Points, in no order, along strands that fork, close into loops and pass close to each other.
Two points are linked if the straight distance between their rows is under 58.7. Some points are linked to none.
Q_707: [-12   3 -39 -14   5  -7  21  -1   5   2  -2  12  -5  16   6 -39 -16   3
  30 -19 -12  10]
Q_610: [ 16  -1   3  -8  -5  38  -4 -14  14  15 -50  -9 -10  25 -18  12 -11   4
  -8 -10 -23 -18]
Q_811: [ -4  -3  -8 -16 -14   7   8  15  14  38   0  10   4  -1 -19 -19  -7  30
   7 -18 -17 -34]
Q_436: [  5 -17   9 -11 -19  27  -3  -4   4  19 -18  -9  -3  10 -19 -17   4 -17
  -6   8 -21   5]
Q_300: [ -8  -2 -20  11  -3 -13   9 -16  -9 -27   9 -18  18   6  45 -27  10   5
  -1  14 -10  25]
Q_989: [-16  -3 -35  -9  19 -13  15 -12 -26 -32   8 -15  21  14  43  -9   1  14
  18   5 -16  23]
Q_214: [-15   5  -6  -2 -32  11  -5   9  -7   4   3   7  21  -2   4 -17  13  25
  -5  12  -3 -17]
Q_623: [ -3 -14  10   0  21 -13  20  -5 -32  28  13   9  14 -24 -10 -16  -3   9
  17 -10  -6   9]
Q_480: [ 16  13  31  19   0 -14 -25  -9   9  -6  30   1 -20   4 -22  24  10 -13
 -18  -9  20  11]
Q_533: [ -9   9   0  13 -11 -39   3  14  -7 -14  16 -12   1 -21  -3 -28  29  -5
 -19  21  26  16]
Q_534: [ 23  18  33  27   5  -3 -22  -7   9  -8  12 -13 -10  -6  12  20   3  -3
 -23 -19  21  11]
Q_861: [ -8 -19  15  14   4   8 -24  12 -36 -15   8  -9   4 -29  15  23   0  17
   6  11 -16   9]
Q_4: [-12   4 -24 -13  21  -6  17   3 -22 -15  -4  10  14  -1   9  -4 -24  16
  35 -29 -24 -10]
Q_977: [  8 -36  -7   0  -1 -11  20  18 -27 -13  16  37   8 -22  -8  29   0   4
  26 -16 -28   8]
Q_125: [ -3 -29   4  -7   2  -5  20  21 -17  11   8  33  15 -17  -8  19 -10  10
  29 -16 -32 -18]
Q_174: [ 17   0  26  14  25  26 -14 -10   8  20 -22  -4  -7   0 -40  33  -3   9
 -15  14  35 -11]
Q_87: [ -8   5 -19   7 -17  26  -5  24 -15  10 -12  18   7  -3   4  28   6  23
  16  13  -8  -9]
Q_706: [-11  11  20  -4   7 -32  -8  -4  14 -16  28  -7 -18   4  16  -5   8 -32
 -21  12  10  16]
Q_944: [ 12  16   9  10 -27   0 -20 -11  -3  -9   2  13  -8   2 -24  -1   8   1
 -35  11  26  -6]
Q_506: [  7   7   7  23   0  11 -21  12 -12  15  -1  -3 -11 -22 -11   4   9  14
  -8  10   9  13]
Q_877: [-20 -15 -21 -20  -3 -15  25   6 -14 -60   1  22  10   6   3  -8 -10  11
  39 -17 -34 -12]
Q_150: [  7  -6   3 -12  14   7  28  13  26  46  -4   6   2  -1 -20 -12  -3   7
  19 -23  -2 -22]
Q_545: [ -3 -10  16 -11   7  -8  17  29 -17  19   9  13  11 -21  -7  25   3  14
  16  -6  -4 -32]
Q_269: [ 11  16  -1  -1 -13 -15  -3  -9  36  12  16  20 -17  42 -37  37   6 -25
  -2   2  -2 -18]
Q_795: [ 10   1 -18  -1  17 -10  22  -1  39  32   6  17  -2  15 -13 -10 -15   7
  15 -42   5  -6]
Q_325: [  4  13  22  -6  20  14  -7 -21  10  -4 -20  -4  -2  11  14  20 -22 -20
 -34   8  26  -9]
Q_17: [ 13  -1 -10  27 -13   2  15   5 -17  34   3   3   9 -11  -6  -8   9  16
  10 -18   3   2]
Q_244: [  1 -10  24  -7  19  -7 -31 -37   9 -13   1   2 -27  -2 -34  24 -10 -25
 -23   5  31  -5]
Q_709: [ 14   3  -5  -4 -30  18  -7 -13  32   0 -16  -8  -8  29   0 -12 -11 -10
  -7 -21 -16  -4]
Q_446: [ 19   3  -4   5  11 -15  -2  -6   1  -7  17 -12  19  -7  39  -4  -8   6
 -20 -10   8  -5]
Q_433: [ 28   9   3   2 -33  27 -14 -12  21  13 -32  -6  -3  24 -17   2  -3   3
 -26  -9 -10 -15]
Q_467: [  9   5  12  -6  -2 -10   6 -14  42   8  -1   9 -20  43 -30  19  -9 -42
  -3  -9  -6  -8]
Q_527: [ -2 -29  -9  12   1 -11   4   0 -45 -12  18  23  13 -18   1  18   6  10
  27   4 -24  21]
Q_461: [-10  11 -19  16 -24 -25  16  10 -13 -11   9   1   7  -4  12 -26  22  -1
   2  16  18  28]
Q_473: [ -5  -4  -6 -11   0  17  -2  15  -2 -19 -12  -6   0   0  28  26 -40   9
  27 -28 -40 -22]
Q_790: [ 21  -2  13 -14  19   9  14 -13  44  19 -24   2 -15  40 -30  20  -4 -31
 -10  -4  -3 -13]
Q_426: [ -5  -6   1  -5  11  24  -4  10   4   5 -16 -17   9   3  25  16 -39   4
   7 -13 -26 -12]
Q_965: [-10  -3  -1   1 -11  33 -13  10 -21  -3 -24  10  -8  -3 -13  26  10   8
   8  31   5  -9]
Q_661: [ 17  15  23  17  21 -16  -9  -6   7  -6  24 -13   4 -18  31   7   4   4
 -23 -13  21   4]
Q_779: [ 21  -9  10   5  26  38  -1 -33   9  19 -43  -3  -7  17 -30  30 -11  -1
 -14   2  16 -22]
Q_2: [-11   8  12 -10  29 -11 -32  13  -8 -16   0 -20 -21 -17  15  -7  15   8
 -18  33  26  11]
Q_279: [  0  -2  10  13   9  -7 -35  12 -19   6  18 -14  -2 -34  -2 -11  14  23
 -20   0  10  17]
Q_802: [ -7  13  24   0  25   2 -21  23  -8  14 -12 -10 -36 -22 -28   9  16  -6
  -4  16  29  16]
Q_972: [ 10  11  15   1  24  17 -17   2  19  -2  -4 -19  -2   7  41  24 -26  -9
 -24  -1  12   4]
Q_718: [-14  -4 -13  -6 -29   8  12  -5  18  -7  -4  -7  12  13  12 -43   2   4
   6  -5 -13   1]
Q_579: [ -1  15  10  -6   7   6  27  13  22  33 -13  11  -8   8 -20   2   9   0
   5   3  23 -27]
Q_698: [  7   4  -8  -1   9   7  10  -2  12   8  -8  -8  14  -5  -3 -13 -30  30
  26 -49 -26 -22]
Q_376: [-17  -2 -21   1 -13  -5  17  -9   4 -26   4  -9  18  10  31 -42  -5  -1
   8  -7  -9  22]
Q_786: [-24   6   2   7 -23   6 -28   1 -16 -29 -10 -12   1  -4  -1 -11  21  10
 -19  30  20  20]
Q_773: [ 20 -11  -3 -17   4  26   3 -35  10  14 -55   2 -11  23 -31  23  -5   2
 -16   2  -5 -27]
Q_985: [  1  -8 -31  15 -30   6  18   9  -8   3  -9   7   2  -1  -4  -2   3   9
  30 -16 -33   5]
Q_655: [-26 -26 -21  -4   8   6  -3   9 -14 -38   6  -3  23  -4  38  18 -14   6
  13   6 -34  19]
Q_586: [  2   3  -3 -10 -25  -3  12  -1  29  16  10   5   5   9   5 -36   1   0
 -10 -14  -5 -17]
Q_255: [ -3   1   1   7  -4  18 -14 -19 -28  -1 -37   7 -16 -12 -27  19   1  -2
  -7  32  21  -9]
Q_780: [ -9  -7 -25   8  15 -21  -7   8 -30  -8  20   0  22 -26  22   0  13  23
   9  19   1  18]
Q_353: [-10 -26  -4   5 -12  14 -22   7 -25 -34  13   2  18  -8  21  36   0  10
   6  13 -29   6]
Q_562: [  3   4  23  -6  31  16 -26 -34  15   6 -10  -2 -16  10 -12  29 -20 -29
 -32  13  28  -3]
Q_842: [ 18  10  37  13  11  -5 -34 -31  16  -3  12   4 -25   9 -39  41   0 -26
 -20  -3  12   1]
Q_880: [ -4  -4 -30  21 -21  15  -2  16 -16  -5  -4  15   8  -2  15  18   5  16
  30  -5 -16  10]
Q_820: [ -3   9  14  -8  20  -1 -28  -2   2 -19   3 -27 -11  -3  33  10 -10  -7
 -24  19  19   9]
Q_596: [ 15   8   7  -1 -24  26 -16 -29   2   3 -19   4   2  14 -13   7  -7  -3
 -30  10  19 -16]
Q_457: [ -3   0 -22  -7  21   2  13 -14 -19  -8  -2  -9  15   1  46  -5 -19   0
  16 -13 -15  18]
Q_910: [-10 -11   6 -16 -11  14 -13   8  -4  22 -13  -1   0  -3 -23 -16   7  -6
 -16  33   3  -2]
Q_89: [-28  -2   8  -4 -17  10 -19   7 -13 -23   1 -20  20  -5  10  -4  19  11
 -12  41   3   1]
Q_37: [  1   5  23 -11  28 -14 -28  -9   3  -6 -13  -3 -38  -2 -47  10   6 -33
 -22  14  33   7]
Q_909: [  0   6 -24   9  24 -14   2   3 -22   9  10   7   1 -11  20  -4   9   5
   3   7  11  34]
Q_476: [  0  -4  22   0  15 -20  15  16 -25  32  15   1  18 -31  -6  -5   8  23
  18  -1   8 -12]
Q_380: [  7  14  20  -1   4  -6   3 -16  14   5   0  12  -2   9 -25  13   2 -16
 -24   4  44 -35]
Q_997: [-17   1  -6  -5  27 -32 -23   8 -12 -13  22 -26  -7 -20  23 -19  22  14
 -10  35   6  25]
Q_75: [ 12  -7   6  18   4 -15  20   5 -19  30   5  -4   0 -22 -15 -24   9   0
   7  -6   0  27]
Q_103: [-17   4 -21   7 -13 -19  31  16 -27   4   3  -4  13  -8  -3 -27  11  -9
  17  21   2  16]
Q_354: [  0  12   4  16 -20   0  -8   1  -8   1  -9   3  -8   4  -1  -3  20   0
 -17  23  17  14]
Q_309: [ -2   9  18 -14 -22  22  20   4  -9  -1 -23 -12   6   4  16  -6  -3   1
   7  -8  -2 -38]
Q_964: [ -7   1 -27 -18   0  -1  17   3  32   2 -12   3 -19  21   1 -32 -15 -18
  22 -13 -20  15]
Q_403: [ 18  -9  11  12 -14  -5   4 -14  24   5  22  -3 -11   7   1 -18   4 -35
 -16  -8 -10  26]
Q_252: [-17 -29 -18 -20 -10  -2   0  14   2 -48   9  19  15  -2  13   6 -22  12
  25 -20 -42 -16]
Q_59: [-27 -46 -17 -15  -9   2   8  12  -2 -51  22   5  30  -2  16  22  -4   7
  19  -3 -42   1]
Q_268: [ -2  -3  15   6   8   4 -40   6 -28 -18   8 -26   5 -29  18  -5   9  23
 -10   7 -10   7]
Q_423: [ 10  17  12   3  -6 -17  10 -16  21  13   4  27  -5  28 -41  25  12 -27
 -10   6  28 -25]
Q_753: [ 10   6 -34   3  12 -35   3 -16 -31 -16  21  -5  31  -7  23 -20  22  32
  -1  12   2  11]
Q_537: [ -2   8 -11  -3  16  20  12  16  23   8 -17 -17  -2  10  25   5 -34  -1
  21 -32  -5  -4]
Q_185: [  3  14 -12 -14  -1  -7  22   2  53  -3  -7   2 -22  26   2 -16 -13 -27
  13 -24  -3  -3]
Q_394: [-26 -13   1 -13 -12  14   3  22 -19   4  -9   3  -2  -1 -25  -8  13 -14
  11  51  -5   7]
Q_657: [ 13  15 -33  11  23 -22   9 -14 -20  12  16  12  13   2  25  -6  -2  20
  -3 -20   9  18]
Q_361: [  9   7 -21  11 -20   8  10  21  -6  29  -2  15   1  -7  -9   7  13  15
  11   4   9  -5]
Q_211: [ -3  13  27  -2   2 -32 -15  15 -11 -17  15 -17 -17 -30  -9 -24  32  -4
 -19  10  31   7]
Q_647: [  4  10  30   9  13 -18 -17   8   1   6   0 -17 -30 -22 -23 -12  17 -11
 -15  -3  31  16]
Q_660: [  9  -7 -16   0 -25  -3  15  -4  18  35  13  16   5  -3 -13 -32   9  -2
  -1  -6  -5   4]
Q_785: [ -9   0  -7 -21 -30   7  10  19  -2  11   4  13  16  -1  -4 -20   4  20
  15  -8 -23 -34]
Q_568: [ -2  -3  16   6 -14 -19 -16 -15  20 -13  38   1  -4   4   3 -15   7 -32
 -17   7 -14  21]
Q_730: [  1  18  -6 -17   5  11   8   5  46  -5 -29 -16 -18  17  18  -9 -37 -11
  15 -25  -3 -10]
Q_531: [  1  24  41  10  13 -23   0   1  21 -12  27 -10 -11   9  10  14   8 -32
  -4   3  22  -5]
Q_984: [  3  16  16  -2   9  15   6   1   8  22 -11   8  -2   2 -26  16  -1   6
 -16   9  42 -22]
Q_971: [  4  -1 -14   0   2 -25  -5 -22 -14 -25  29 -22  22 -10  22 -29  17  19
 -17  16   3  21]
Q_821: [ 28  -9   1   2 -16   7   7 -10  35  16   3  -1 -12  16  -6 -12  -6 -20
 -12 -23 -19  14]
Q_816: [  8   5  29   6  21  21 -12  -4  -8   9 -23 -19 -27  -6 -23  17   2 -10
 -10  20  30  11]
Q_61: [-18  -3   4   2 -38  14  -4   6 -27 -24  -5  -2  24  -3  11   3  16  18
   1  22 -13 -22]
Q_865: [ -6 -21  -7  -5 -15  14   2  21  -3 -25  -4  15   9  -1  15  25 -20   0
  31 -10 -44 -14]
Q_552: [-13   5   0 -16   0  16  -6   1  18   2  -3   5  -5   8  23 -12  -6 -17
 -11  13   2   7]
Q_123: [  9  10  21   3   5 -12  16  -2  34  -1  22   3  -5  21   9  14  -2 -27
   2 -16  10  -6]
Q_288: [  1   4 -30 -12  34 -19  40  -5  11  14  -1  16  -7  11  -9 -25 -13   6
  27 -34  -1   5]
Q_969: [  6 -12 -12  16 -18   5  11  -4 -29  13  -3   2  15  -8  -6 -16   8  11
  23 -24 -22   6]
Q_853: [  8  15 -22   2  10 -21  16  -6   4  -7  21   6  17  10  27  -8  -8   3
   0 -26  12   2]
Q_231: [-23  -4  -6  -2 -13  -3  17  20 -23  19  -4   1  -6 -16  -4 -14  13 -10
  18  34  -9   1]

A fork is a point with three links, a tip a point with one. Leave the first point through the second and follow the links. Name the first fork or tip that comes.
Q_231, Q_103: Q_174
Q_842, Q_480: Q_300
Q_780, Q_909: Q_244
Q_426, Q_537: Q_150

How many points has the smallest loop of links through each point below? Write - if it is on no loop.
Q_150: 17
Q_655: 26
Q_985: 6

A piece is two or more points that can be reached from each other along the links. Count, over all rows, the pieces, the separate loops (a circle has one, a figure eight two, a Y none), the forks (points with three links) and the tips (points with one).
pieces: 3
loops: 3
forks: 10
tips: 10

Name the points in between on the shortest way along the links from the first point to the second, in order.
Q_773, Q_964: Q_779 > Q_174 > Q_984 > Q_579 > Q_150 > Q_795 > Q_288 > Q_707
Q_252, Q_795: Q_865 > Q_473 > Q_426 > Q_537 > Q_730 > Q_185 > Q_964 > Q_707 > Q_288
Q_300, Q_997: Q_971 > Q_753 > Q_780 > Q_909 > Q_657 > Q_853 > Q_446 > Q_661 > Q_534 > Q_480 > Q_842 > Q_244 > Q_562 > Q_325 > Q_972 > Q_820 > Q_2
Q_706, Q_861: Q_568 > Q_403 > Q_821 > Q_709 > Q_433 > Q_596 > Q_944 > Q_354 > Q_506 > Q_279 > Q_268
Q_467, Q_533: Q_269 > Q_423 > Q_380 > Q_984 > Q_174 > Q_816 > Q_802 > Q_647 > Q_211
